Each row is a point on a landscape with many valleys, with its height.
From any point a ball rolls to the lowest of the 4 points nearest to it. It stops when none of these is lower. Distance is the straight distance between rows; heights are no part of it.
Buzan (h 28.5): [-0.10 -0.46 -2.04 -0.03  0.43 -1.35 -0.75 -2.18 -1.65 -1.74 -0.41  2.17
 -0.83  0.33  0.20 -0.97 -0.25  0.50  1.25  0.19  1.09  1.07  0.45 -1.27
  0.69  0.49  4.60 -1.24 -2.66  0.57  1.13]
bagi (h 39.3): [ 1.65 -1.77  0.47 -0.84  0.58 -0.95  1.37  1.19 -0.29  1.14 -0.09 -0.78
  0.59 -0.18 -0.62 -1.47  0.67  0.91 -1.64 -1.14 -0.68 -2.33 -1.33 -0.30
  0.38  2.18 -3.99  0.65  0.59 -0.68  0.48]
Kiduv (h 32.0): [-2.47  0.47 -0.18  2.55  0.47  1.11 -0.24 -0.35  1.90 -0.42 -0.28  0.10
  0.14 -0.52  0.22  0.14  0.29 -1.47  1.79 -0.13 -0.63  1.74  2.00  1.01
 -1.61 -2.50  1.65 -0.21 -1.02  0.58 -1.42]
Muful (h 27.5): [-2.44  0.68 -1.91  1.09 -0.08 -0.84 -0.83 -2.35 -0.12 -1.50  0.14  2.07
  0.51 -0.39 -1.30 -0.75 -0.24  0.03  1.76 -0.93  0.07  1.50  1.72 -0.89
  1.79 -1.47  5.17 -2.05 -1.58  0.66  0.48]
devul (h 32.7): [ 2.05 -1.37  0.95 -0.72 -0.41 -0.84 -0.24  0.68 -1.12  1.41  1.02 -0.51
  0.33 -0.27  0.89 -1.36  0.38  0.89 -0.38 -1.46 -0.94 -2.34 -1.51  0.03
  1.07  2.07 -1.80  0.00  1.87 -1.64  1.20]
pusu (h 23.8): [ 2.27 -0.81 -1.17 -0.58  1.43 -1.47 -0.83 -0.90  0.20 -0.08 -0.06 -0.15
 -2.05 -0.06  2.25 -1.63  0.18  1.06  0.52 -0.35 -1.35 -0.91 -2.51  0.73
  0.76  1.81  2.43 -1.67 -2.85  0.60  0.52]
Genog (h 32.8): [ 0.65 -0.96  1.50 -3.26 -1.51  1.09  0.44  1.07 -0.69  0.93 -0.61 -1.12
  2.51 -0.25 -3.23  2.33 -0.76 -1.96 -3.47  0.78  0.13 -0.34 -1.73 -1.76
  0.69  0.47 -5.25  4.43  4.41 -1.61 -0.70]
nof (h 42.1): [-0.78  0.93 -0.25  0.56 -0.20  0.17  0.24 -0.82 -2.08 -1.27 -0.64  2.98
  0.94  1.25 -2.38  0.19 -0.67 -1.34  0.64  0.74  2.41  1.95  2.07 -1.36
  0.26  0.23  1.62  0.37 -0.85  2.00  0.35]
tobut (h 46.1): [ 0.70 -0.22  0.23  0.88  1.28  0.08  0.55  0.46  1.40  0.55  0.41 -0.72
 -0.70 -0.25  1.49 -0.15  0.86  1.33  0.28 -0.13 -0.42 -0.56  0.47  1.39
 -1.56 -0.14 -1.56  0.06 -1.18 -0.32 -0.96]
tavor (h 52.0): [-1.28  1.53 -0.60  1.35 -0.14  0.76 -0.46 -0.79  2.93  0.34 -0.01 -1.80
 -0.20 -1.31  2.76  0.05 -0.12  0.52  1.67 -0.92 -1.27  0.54  0.25  2.45
  0.49 -2.43  2.91 -3.32 -0.71 -1.02 -1.51]
vepi (h 27.6): [-0.60  0.87  2.08 -1.22 -0.43  2.00  0.40  1.03 -1.92 -0.99 -0.51  1.29
  0.81  1.14 -2.54  3.28 -1.80 -2.66 -2.24  2.80  2.27  1.73 -0.33 -0.04
 -0.16  0.05 -2.72  2.67  2.83  1.01 -0.76]
pefen (h 36.8): [-0.02 -0.14 -1.13 -0.15  0.99 -1.58  0.28 -1.80 -1.59 -1.50 -0.19  2.56
 -0.41  1.21 -0.13 -1.00 -0.29 -0.16  1.21  0.43  1.11  1.01  1.14 -1.04
 -0.08  0.94  2.65  0.33 -4.06  1.27  0.77]
bivez (h 9.2): [-1.67 -0.20  0.46  2.52  0.71  1.29  0.69  1.69  2.61  0.64  0.00 -0.83
 -1.29 -0.38  0.29  0.39  0.28 -0.89 -0.68  1.62 -0.08  0.33  1.25  1.20
 -2.95 -1.11 -3.07  2.03 -0.55  1.00 -2.47]
luva (h 14.4): [ 1.89 -0.29  0.07 -1.18 -0.32 -1.55 -0.79  0.25 -1.71  0.53  0.53  0.60
 -0.52  0.83  0.55 -0.50  0.64  0.52 -0.12 -0.39 -0.27 -1.14 -2.28 -0.53
  0.93  2.58  1.44 -0.63  1.39 -0.61  1.81]
bofig (h 25.1): [-0.59  0.02  1.53 -0.23 -1.75  1.80 -0.45  1.33 -0.54  0.36  0.09 -1.21
  0.73 -0.53 -1.23  2.71 -1.14 -2.14 -1.47  2.61  0.94  0.18  0.06 -0.22
 -1.25 -1.51 -3.46  2.01  4.29 -0.45 -0.98]
mati (h 52.9): [ 0.26  0.01  0.33  0.48  0.44  0.77 -0.10  1.00  1.88  0.60  1.11 -1.02
 -0.60 -0.80  1.81  0.29  0.99  1.31 -0.13 -0.77 -0.77 -1.19 -0.30  1.46
 -1.07 -0.01 -1.12 -0.88  0.38 -1.23 -1.20]
zilit (h 47.5): [-0.96  0.81  0.11  1.55  0.61  0.23  0.10 -0.30  1.19 -0.50  0.37 -0.14
  0.04  0.05  0.60 -0.07  0.82  0.24  0.94 -0.58  0.25  0.42  1.25  1.70
 -0.58 -0.86  1.27 -0.96 -0.49 -0.24 -0.93]
Gozog (h 29.4): [ 2.90 -0.86  0.13 -2.27  0.41 -2.20  0.56  0.28 -2.84  0.07 -1.33  0.35
 -0.15  1.45 -0.92 -1.20  0.39 -0.18 -1.46 -0.27 -0.17 -1.29 -1.96 -2.22
  0.66  4.16 -1.01  2.17 -0.82  0.33  2.21]
pana (h 37.4): [ 0.68 -0.83 -3.03 -0.67  0.70 -1.29 -0.01 -2.81 -1.21 -1.91 -0.21  2.39
 -1.34  0.79  0.40 -0.76 -0.59  0.11  0.97  0.05  0.51  0.63  0.48 -1.61
  1.16  0.76  4.15  0.11 -5.83  1.98  0.79]
Zasup (h 6.4): [-2.80  0.78  1.50  2.14 -1.94  1.74  0.19  1.75  1.59  0.39 -0.26 -0.44
 -0.14 -0.57 -0.28  2.04 -1.27 -3.02 -0.69  3.12  0.66  0.46  1.18  0.40
 -2.54 -2.28 -2.52  2.21  2.29  1.90 -1.72]
parab (h 51.6): [-3.11  1.12  0.76  1.42 -0.28  0.53 -0.09 -0.25 -1.00 -0.65  0.11  1.93
  1.00 -0.22 -2.21  2.27 -0.67 -1.69  0.35  1.38  1.12  2.10  2.29 -0.27
 -0.45 -1.98  0.90 -0.22  1.49  1.73  0.19]
Guv (h 37.5): [ 2.37 -0.10 -1.47 -1.48 -0.42 -1.38 -0.37 -0.74 -3.04 -1.45 -0.26  1.92
 -1.28  1.52 -0.40 -0.44 -0.16  0.39  0.98  0.98  0.71  0.03 -1.12 -2.33
  0.78  2.81  3.60 -0.40 -1.58  1.02  2.75]
dag (h 37.6): [ 0.34 -2.70 -0.28  0.59  1.23 -0.63  1.79  0.76  2.57  2.34  0.05 -1.58
 -0.61 -1.35  1.36 -1.75  0.60  2.90 -1.31 -2.31 -2.68 -2.66 -1.86  0.76
  1.50  0.44 -3.69 -1.41 -0.81 -0.78 -1.31]
Legap (h 27.7): [-3.81  1.56 -0.93  1.42 -0.27  0.62 -0.58 -1.70  1.92 -0.63 -0.05 -0.25
  0.22 -1.46 -0.14  0.04  0.07 -0.53  2.35 -1.25 -0.77  1.69  2.08  0.93
  0.48 -2.62  3.71 -2.17  0.43  0.02 -0.43]
Ledit (h 22.2): [ 1.64 -0.56  1.14 -1.77 -0.15 -0.86  0.14  0.83 -1.93 -0.13 -0.36 -0.11
  0.89  0.76 -1.04 -0.85  0.68  0.13 -1.05 -0.80  0.54 -1.18 -1.19 -0.98
  0.43  2.17 -2.21  1.15  1.39 -0.88  1.60]
puf (h 33.3): [-1.71  1.19 -0.23  1.62 -1.14  1.42 -1.07  0.24  2.68  0.82  0.00 -2.86
 -0.52 -1.04  2.66  1.14  0.03  0.15  0.11  0.55 -0.87 -1.31  0.82  1.20
 -2.26 -2.69 -0.62 -1.35  2.04 -1.52 -1.43]
tubab (h 38.6): [ 1.31 -2.23  1.08 -2.39  0.62 -0.28  2.63  1.90 -1.68  0.64 -2.20 -0.07
  2.01  0.66 -3.27 -1.24 -0.37 -1.01 -3.17 -1.50 -0.14 -2.00 -1.10 -2.36
  1.30  2.89 -5.48  3.79 -0.16  0.55  1.32]
duk (h 47.0): [-0.32  0.09  1.30 -0.25 -2.01  0.77 -0.52  0.57  0.46  0.92  0.69 -2.82
  0.72 -0.77  1.22  1.03  0.44  0.62 -0.82 -0.06 -0.13 -2.01 -0.62 -0.16
 -0.99 -1.19 -2.39 -0.48  3.31 -2.89 -0.43]
Nazo (h 35.1): [-1.75  0.46 -1.61  1.31  0.91 -0.29 -0.51 -1.78  0.70 -1.55  0.33  0.97
  0.34 -0.33 -0.12 -1.22 -0.28 -0.29  2.23 -1.20 -0.66  2.27  2.10  0.22
  2.14 -1.42  4.79 -1.74 -3.19  0.77 -0.93]
Rok (h 66.8): [-0.85  0.31 -0.11  1.03  1.80  0.80  0.72 -0.56  2.15  0.02  0.08 -0.58
 -0.70 -0.15  1.81 -0.37  0.59  0.74  1.39 -0.45 -1.23  1.42  1.22  1.90
 -0.64 -1.72  1.65 -0.99 -3.25 -0.21 -1.77]
rurum (h 8.5): [ 2.83  0.10 -1.20 -0.24  0.40 -1.35 -1.86 -0.44 -0.14  0.33  1.12  0.12
 -1.38 -0.53  1.93 -0.99  0.06  0.53  1.44 -0.37 -0.67 -0.23 -2.11  0.69
  1.74  1.21  3.98 -3.05 -0.26  0.10  0.85]
fezuk (h 31.6): [ 1.40 -0.68  0.96 -1.00  1.75 -0.17  1.82  0.68 -2.32 -0.53 -0.85  1.79
 -0.33  1.33 -1.17  0.32 -0.54 -0.65 -1.80  0.85  1.15 -0.03  1.27 -0.75
 -1.16  2.82 -3.48  3.48 -1.46  2.84  0.54]
Kovo (h 35.5): [ 2.20 -1.21 -0.62 -0.48  1.48 -1.39 -1.05 -0.40  1.61  0.60  0.67 -0.06
 -1.50 -0.23  2.50 -1.42  0.27  1.21  0.64 -0.90 -1.73 -0.70 -2.23  1.34
  1.61  1.28  1.24 -2.16 -1.81  0.10 -0.45]
Kedop (h 17.7): [ 3.44 -1.24 -0.30 -1.10  0.35 -2.05 -0.74 -0.02 -1.85  0.89  0.29 -0.01
 -0.59 -0.08  0.64 -2.11  0.34  0.32 -0.06 -0.44 -1.60 -1.98 -3.09 -1.34
  1.34  3.14  0.38 -0.44  0.23 -0.18  2.22]
nubar (h 24.6): [ 0.01  1.12 -0.37 -0.93 -1.03  0.64 -0.43 -0.31 -3.48 -1.75 -0.44  2.08
  1.04  1.20 -2.23  0.95 -1.10 -0.72 -0.28  1.23  2.51  1.83  0.64 -1.46
  0.41 -0.07  1.94 -0.03  2.06  0.63  1.34]
sog (h 36.3): [-0.11  0.79  0.32 -0.26  0.96 -0.34  0.85 -0.44 -1.92 -1.30 -0.14  2.42
  0.29  1.24 -1.19  0.56  0.10 -0.48  0.26  0.48  2.22  0.80  1.80 -0.64
 -0.83  1.51  0.30  0.80 -1.35  1.94  0.97]
sigus (h 22.1): [-1.38 -0.06  0.60  1.83  0.70  0.21  0.81  0.59  1.34  0.01  0.03 -0.13
 -0.53 -0.04  0.32  0.10  0.26 -0.52  0.50  0.92  0.29  0.74  1.06  1.57
 -2.16 -1.00 -0.97  0.69 -0.45  1.04 -1.21]
zol (h 20.9): [ 0.48  1.37  1.06 -2.95 -1.16  0.77 -1.05  0.51 -2.81 -0.17 -0.14  0.03
  1.05  1.13 -2.59  2.48 -0.87 -1.24 -1.76  1.39  2.06  0.82 -1.00 -1.00
  0.58  0.13 -1.76  2.62  4.42 -1.69  0.74]
Nus (h 48.0): [-2.41  0.67  1.26  0.04 -0.17  1.29  0.18 -0.20 -2.90 -1.36 -0.66  3.25
  1.49  0.81 -3.53  1.70 -2.03 -2.35 -0.70  1.29  2.04  2.24  1.54 -1.15
  0.33 -1.18  0.44  0.66  1.43  2.08  0.52]
tus (h 21.5): [ 2.31  0.84  0.29 -0.56 -0.55 -0.35 -0.58  0.50 -1.95 -0.26 -0.06  0.65
 -0.50  1.45 -0.91 -0.03  0.50  0.51 -0.04  0.16  1.35  0.15 -0.55 -0.64
  0.27  1.56 -0.17  1.21  0.84 -0.15  1.66]
Vepug (h 46.4): [-1.32  0.65  0.52  0.93 -1.71  1.21 -0.47  0.47  0.89  0.60  0.21 -1.98
 -0.01 -1.27  1.41  1.37  0.29 -0.40 -0.17  0.78 -0.52 -1.08  0.78  0.61
 -2.60 -1.88 -1.54 -0.36  2.96 -1.84 -0.75]
Vegi (h 53.0): [-0.68  1.05 -0.85  0.57  1.63  0.26 -0.84 -0.66  3.23 -0.25 -0.50 -0.83
 -0.25 -0.26  2.00 -0.13  0.42  0.77  1.82 -0.94 -1.72  2.19  0.04  1.58
  1.52 -1.93  3.52 -2.50 -4.06  0.01 -2.27]
geko (h 48.5): [-0.30  1.09 -1.21  0.08  0.11 -0.05 -1.43 -1.45  1.84 -0.18  0.87 -0.61
 -0.67 -1.16  2.33 -0.62 -0.64 -0.24  1.85 -1.69 -0.99  0.63 -0.51  1.83
  1.85 -1.68  4.76 -4.06 -0.27 -0.07 -0.29]
Dig (h 25.9): [-0.39 -1.85  1.25 -1.05 -2.06  0.88  1.38  1.75  0.30  2.53 -0.19 -2.21
  2.26 -1.27 -2.07  0.04  0.27  0.28 -2.57 -0.43 -0.53 -2.63 -1.49 -1.49
 -0.33 -0.40 -5.59  2.28  3.86 -1.70 -0.42]
Fifi (h 45.2): [-0.20  0.16 -1.64 -0.14  1.27 -0.90  0.14 -1.76  1.77 -1.07 -0.27  0.19
 -0.96 -0.53  2.21 -0.75 -0.07  0.57  1.80 -0.90 -0.99  2.39  0.09  0.80
  1.91 -1.61  4.50 -1.76 -5.00  1.31 -1.44]
ropi (h 8.4): [ 1.19  0.88  0.90 -0.92 -2.05 -0.01 -0.91  0.47 -1.68  0.25  0.50 -0.55
 -0.03  0.38  0.24  0.74  0.37 -0.04  0.19 -0.22  0.85 -0.66 -0.95 -0.11
 -0.11  0.64 -0.03  0.14  3.32 -1.96  1.25]
befef (h 30.5): [ 1.57  0.04 -0.22 -1.54  0.57 -0.83  0.44 -0.62 -3.01 -1.22 -0.29  2.07
  0.30  1.80 -0.77  0.05 -0.16  0.14  0.09  0.50  1.38  0.25 -0.06 -0.77
  0.00  2.39  0.49  1.34 -1.46  1.32  1.83]
tumap (h 17.5): [ 0.90  1.35  0.39 -1.39 -1.52 -0.08 -1.11 -0.04 -3.22 -0.82 -0.13  0.83
  0.31  1.29 -1.98  0.77 -0.18 -0.56  0.14 -0.01  1.88  0.70 -0.68 -1.73
  0.68  0.90  2.72 -0.16  2.87 -0.69  2.20]
tokib (h 31.8): [-0.71  1.59  1.50 -0.29 -0.36  0.86 -0.17  0.22 -2.04 -0.63  0.10  0.41
  0.30  0.98 -1.97  1.52 -0.13 -1.50 -0.30  1.25  1.87  0.81  0.46 -0.83
 -0.92 -0.41 -0.58  0.71  2.72 -0.26  0.14]
dil (h 31.3): [-3.39  1.25 -1.67  1.04  0.18  0.51 -1.00 -2.11  3.45 -0.80 -0.29 -1.87
  0.48 -1.54  0.71 -0.51 -0.19 -0.79  1.95 -2.51 -2.52  1.76  1.54  0.70
  1.78 -4.09  4.72 -3.32 -1.33 -0.14 -1.28]
zizov (h 24.1): [-1.09 -2.81 -0.42  2.19 -1.40  0.51  2.62  1.74  3.01  2.55  0.66 -2.89
  0.38 -1.69  0.52 -1.08  1.05  2.05 -2.96 -0.78 -2.21 -3.16 -1.25  0.00
 -0.19 -0.78 -5.30 -1.24  1.34 -1.67 -1.21]
kod (h 30.8): [ 0.32 -2.75 -0.01  0.58 -0.28  0.23  2.23  2.13  0.63  2.21 -0.48 -2.21
  1.57 -1.22 -0.42 -1.18  0.63  1.59 -2.79 -1.22 -1.59 -3.22 -1.76 -0.52
  0.24  0.87 -4.77  0.51  1.83 -1.54 -0.09]
lom (h 25.6): [-1.43 -0.10  1.08  0.46 -3.25  1.55 -0.64  1.39  1.47  1.58  0.31 -2.90
  0.85 -1.62  0.30  1.66 -0.53 -0.75 -2.15  3.01  0.08 -2.90  0.12 -0.79
 -2.05 -2.33 -4.71  1.26  4.07 -1.67 -0.56]
salu (h 38.2): [-1.65  0.97 -1.25 -0.24 -0.78 -0.15 -0.07 -1.06 -3.02 -1.94 -0.46  3.44
  0.63  0.96 -2.97  0.10 -1.52 -0.39  0.27  0.19  2.42  2.47  1.54 -1.99
  0.84 -0.43  3.26  0.31 -0.66  1.36  1.54]
papos (h 24.2): [ 0.60  0.36  0.81 -0.26 -0.40 -0.12 -0.37 -0.14 -0.14  0.34  0.35 -0.37
 -0.20 -0.52  0.52  0.27  0.99  0.58  0.55 -0.23 -0.03  0.04 -0.35  0.68
 -0.44  0.31 -0.30 -0.75  1.61 -1.36  0.26]
fenam (h 20.0): [-1.36  1.77 -0.33  0.62 -0.45 -0.24 -0.88 -1.35 -0.33 -0.55  0.11  0.77
  0.13 -0.25 -0.30 -0.12 -0.28 -0.65  2.02  0.05  0.58  1.07  0.55  0.07
  0.05 -1.11  4.19 -2.25  1.66 -0.16  1.00]
zed (h 33.7): [ 0.15  0.47  1.24  0.00 -0.96  0.37  0.07  0.90 -0.51  0.97  0.59 -1.13
  0.75 -0.46  0.20  0.87  0.65 -0.19 -1.03  0.36  0.60 -0.85  0.06 -0.15
 -0.86 -0.46 -2.70  0.84  2.51 -1.17 -0.34]
riku (h 42.7): [ 0.05 -0.32  0.22  0.32  1.36 -1.01  0.84  0.06 -0.05 -0.72 -0.22  1.22
 -0.92  0.76  0.39 -0.72  0.39  0.62  0.78  0.30  0.23  0.65  1.20  0.41
 -1.22  1.34 -0.74  1.15 -2.18  0.68 -0.09]
Zerek (h 11.8): [-3.77  0.71  0.22  2.93 -2.21  1.61 -0.64  0.50  2.88  0.79  0.08 -2.09
 -0.91 -1.20  1.50  1.63 -0.67 -2.32  0.45  1.72 -0.47 -0.74  1.46  0.35
 -2.71 -3.53 -1.55 -0.16  1.39  0.34 -1.93]
Sobok (h 33.8): [ 1.20 -1.49  1.25 -2.95  0.00 -0.89  1.34  1.45 -1.82  0.84 -1.57 -0.65
  2.19  0.44 -3.11 -0.97  0.61 -0.29 -2.70 -1.22  0.22 -1.28 -1.59 -2.32
  1.39  2.98 -4.59  3.71  1.32 -0.35  1.17]
lasep (h 35.3): [-3.29  0.85 -1.27  1.65  0.87  0.11 -0.37 -2.32  2.20 -0.80  0.71 -0.50
  0.62 -0.89  0.25 -0.13 -0.07 -0.82  2.00 -1.76 -1.94  2.20  2.60  0.32
  1.61 -2.96  3.94 -2.25 -2.47  0.56 -1.17]
Nosal (h 35.0): [ 1.65 -0.01 -0.26 -0.85  0.99 -1.51  0.85 -1.15 -1.85 -1.06 -0.49  1.71
 -0.77  1.42  0.32 -0.37 -0.36  0.67  0.69  0.19  0.46 -0.22  0.43 -0.65
 -0.51  2.16 -0.03  1.27 -3.56  1.34  1.05]
rav (h 12.4): [ 2.78 -0.13 -0.62 -0.97 -0.09 -1.72 -1.77 -0.26 -1.08 -0.26  0.91  0.41
 -0.89  0.29  1.02 -0.71  0.33  0.51  0.69 -0.50 -0.28 -0.95 -1.76 -0.33
  0.79  1.87  3.19 -1.87  0.95 -0.73  1.83]
bagiv (h 4.1): [ 2.12 -0.04 -0.09  0.00  0.11 -1.10 -0.85 -0.16 -0.30  0.69  0.24  0.41
 -0.90  0.14  0.84 -0.96  1.04  1.28  0.33 -0.91 -0.61 -1.47 -1.29  0.60
  0.29  1.61  0.52 -0.47 -0.55 -1.23  1.00]
sutog (h 25.3): [ 0.37 -2.34  0.85  0.17  1.09  0.67  2.32  1.63  0.19  1.30  0.02 -0.38
  0.63  0.10 -1.29 -0.65  0.60  0.22 -1.96  0.75  0.17 -1.68 -0.19  0.01
 -1.26  1.39 -5.89  3.43  0.26  0.86 -0.47]
tafe (h 41.8): [ 1.76 -0.19 -0.83 -0.45  1.61 -1.14 -0.72 -1.07  0.54 -0.29 -0.39  0.34
 -1.74  0.20  1.79 -0.65  0.68  1.05  0.65 -0.88 -0.87 -0.39 -0.73  1.16
  0.61  0.74  1.52 -0.71 -3.43  0.31  0.08]
vogas (h 63.9): [-0.31 -0.85 -0.24  0.81  2.19  0.18  0.99  0.86  3.99  0.44 -0.16 -1.32
 -0.75  0.03  2.05 -0.14  0.76  1.22  0.78 -0.10 -1.56  0.73  0.51  2.28
 -0.92 -1.13 -0.83  0.51 -4.71  0.93 -2.20]
Gobam (h 39.9): [ 0.15  0.83  1.93  0.13  0.82  0.69  0.68  0.83 -1.00 -0.58 -0.12  1.42
  0.51  0.81 -1.84  0.39 -0.24 -0.50 -0.28  1.03  1.46  0.79  1.10  0.12
 -1.36  0.17 -1.48  1.61 -0.08  1.03 -0.47]
Sogez (h 27.4): [-1.22  1.42  0.07  0.71 -0.97 -0.32 -0.82 -1.09 -2.46 -1.80 -0.12  1.77
  0.36  0.77 -1.84  0.12 -0.52 -0.34  1.13  0.24  1.24  1.60  0.95 -0.73
  0.70 -0.48  3.00 -0.53  0.58  0.00  1.11]
fufiz (h 50.0): [ 1.63 -0.34 -0.98  0.46  2.09 -0.46  0.18 -0.42  3.08  1.24  0.76 -1.02
 -1.18 -0.54  3.29 -0.67  0.14  2.21  0.47 -1.51 -2.17 -0.28 -1.14  1.76
  0.65  0.32 -0.19 -1.34 -3.50 -0.16 -1.26]
Teve (h 55.5): [ 1.39 -1.76  0.15  0.03  1.36 -0.89  1.47  1.00  0.42  1.29 -0.28 -0.53
 -0.68  0.39  0.81 -1.49  0.75  1.62 -0.61 -0.88 -1.01 -1.78  0.13  0.76
  0.21  1.96 -3.53  0.80 -1.48 -0.53 -0.17]
luri (h 38.9): [-1.78  0.40 -1.65  0.45 -1.90 -0.29 -0.87 -1.65 -2.89 -1.30 -0.16  2.95
 -0.15 -0.19 -2.44 -0.39 -1.38  0.25  1.74 -0.13  1.62  1.94  1.70 -2.19
  1.45 -0.54  5.03 -0.95 -0.20  1.32  1.70]
rufo (h 47.8): [-0.21  0.35  0.06  0.93 -1.17  0.59 -0.97  0.38  2.08  0.98  0.72 -1.86
 -0.54 -1.42  2.76  0.65  0.46  0.88  0.54 -0.90 -1.18 -1.64 -0.95  1.40
 -0.28 -1.68 -0.10 -2.50  2.14 -1.95 -0.77]
sab (h 13.6): [ 2.09  0.50  0.96 -2.07 -1.24 -0.15 -0.87  0.48 -2.32 -0.34 -0.41 -0.10
  0.29  1.59 -1.79  0.45  0.15 -0.12 -1.26 -0.03  0.64 -0.11 -1.47 -1.97
  0.88  2.20 -0.18  1.72  3.32 -1.64  1.57]
Mavug (h 39.0): [-0.07  0.68  0.11  0.04  0.28 -0.59  0.24 -0.84 -1.54 -1.33 -0.15  1.53
  0.04  0.62 -0.43 -0.17  0.05  0.04  1.04  0.27  1.29  0.84  1.48  0.01
 -0.42  0.11  1.74  0.01 -1.48  0.67  0.67]
zas (h 15.8): [ 0.76  0.64 -0.71  0.21 -0.10 -0.66 -1.04 -1.11 -0.57 -0.64  0.25  0.58
 -0.72 -0.29  0.44 -0.68 -0.13  0.22  1.51 -0.07  0.31  0.50 -0.29  0.29
  0.65 -0.05  4.19 -2.28 -0.49  0.01  1.26]
Kapeg (h 28.9): [ 0.98  0.20  1.35 -2.95 -0.19  1.06  0.17  1.04 -1.86 -0.16 -0.68  0.34
  1.65  1.14 -2.91  2.02 -0.39 -1.75 -3.02  1.19  1.21  1.17 -0.47 -1.14
  0.43  1.28 -3.05  3.74  3.18  0.25  0.29]
zife (h 39.2): [-0.86  1.31  0.18  0.50 -0.55  0.39 -0.62  0.18  0.14 -0.34 -0.05 -1.16
  0.39 -0.50  1.53  0.16  0.20  0.64  1.40  0.01 -0.19  0.22  0.65  1.65
 -0.46 -1.57  1.18 -1.24  1.53 -1.39 -0.39]
Zizul (h 27.8): [ 1.09 -2.02  1.20 -0.59  1.22  0.64  2.19  2.14 -0.57  0.63 -0.73  0.14
  0.57  0.44 -2.07 -0.19  0.25 -0.32 -2.20  0.87  0.16 -1.33  0.25 -0.02
 -1.12  1.69 -5.39  3.88 -0.09  1.52 -0.07]
ruvun (h 19.5): [-1.07 -1.44  0.17  2.01 -1.83  1.42  0.41  1.51  3.39  1.36  1.11 -2.63
 -0.41 -0.97  1.55  0.22 -0.22  0.75 -1.87  0.84 -0.73 -1.83  0.11  0.43
 -2.85 -1.73 -4.72  0.97  1.47 -0.93 -1.92]
bomo (h 15.6): [-0.23 -0.49  1.40 -0.77 -0.59  1.04  0.67  1.61 -0.23  1.24  0.29 -1.15
  1.45  0.19 -1.41  0.96 -0.01 -0.64 -2.24  1.09  0.53 -0.60 -0.21 -0.75
 -1.02 -0.04 -4.53  2.77  2.39 -0.30 -0.38]
rigik (h 28.3): [ 0.08  0.19 -1.41  0.28  0.34 -0.43 -0.31 -1.57  0.38 -1.01 -0.04  1.09
 -0.98 -0.01  0.81 -1.03  0.45  0.74  1.34 -0.30  0.13  0.96  0.54  0.64
  0.85  0.02  3.55 -1.71 -3.08  0.04 -0.01]
fimu (h 14.9): [-3.36  1.41 -0.39  1.89 -0.23  1.12 -0.22 -0.63  1.43 -0.42 -0.21 -0.39
  0.41 -0.80 -0.19  0.86  0.14 -1.49  1.56  0.44 -0.12  1.53  1.64  0.44
 -0.79 -2.74  1.63 -1.30  0.80 -0.01 -0.98]
rez (h 43.5): [ 2.64  0.10 -1.40 -1.54  1.85 -0.09 -1.99 -0.51  3.50  1.55  1.05 -0.90
 -1.17 -1.07  3.45 -0.95 -0.88  1.57  1.16 -1.36 -1.38  0.26 -2.62  1.25
  2.72  0.02  1.99 -3.85 -3.91  1.19 -1.13]
novit (h 13.5): [-0.18 -1.60 -0.18  1.52  1.15  0.69  1.46  1.86  3.01  1.01  0.56 -1.41
 -0.73 -0.08  0.76 -0.93  0.37  1.19 -0.71  0.75 -0.82 -0.57  0.49  1.45
 -2.10 -0.47 -3.42  1.44 -1.15  0.56 -1.65]
rar (h 45.5): [ 1.15  0.24 -0.87 -0.33  0.90  0.12 -0.96 -0.83  2.30  0.27  0.66 -0.45
 -0.99 -0.40  3.31 -0.38  0.23  0.85  1.86 -1.57 -1.31  0.22 -1.02  2.17
  0.92 -0.46  2.63 -2.91 -1.67 -0.74 -0.04]

Where does a ball stop that starts at each point below?
dag: Zasup
Vegi: rurum
Nus: ropi
kod: Zasup
Nosal: ropi
sog: ropi
lom: Zasup
salu: ropi
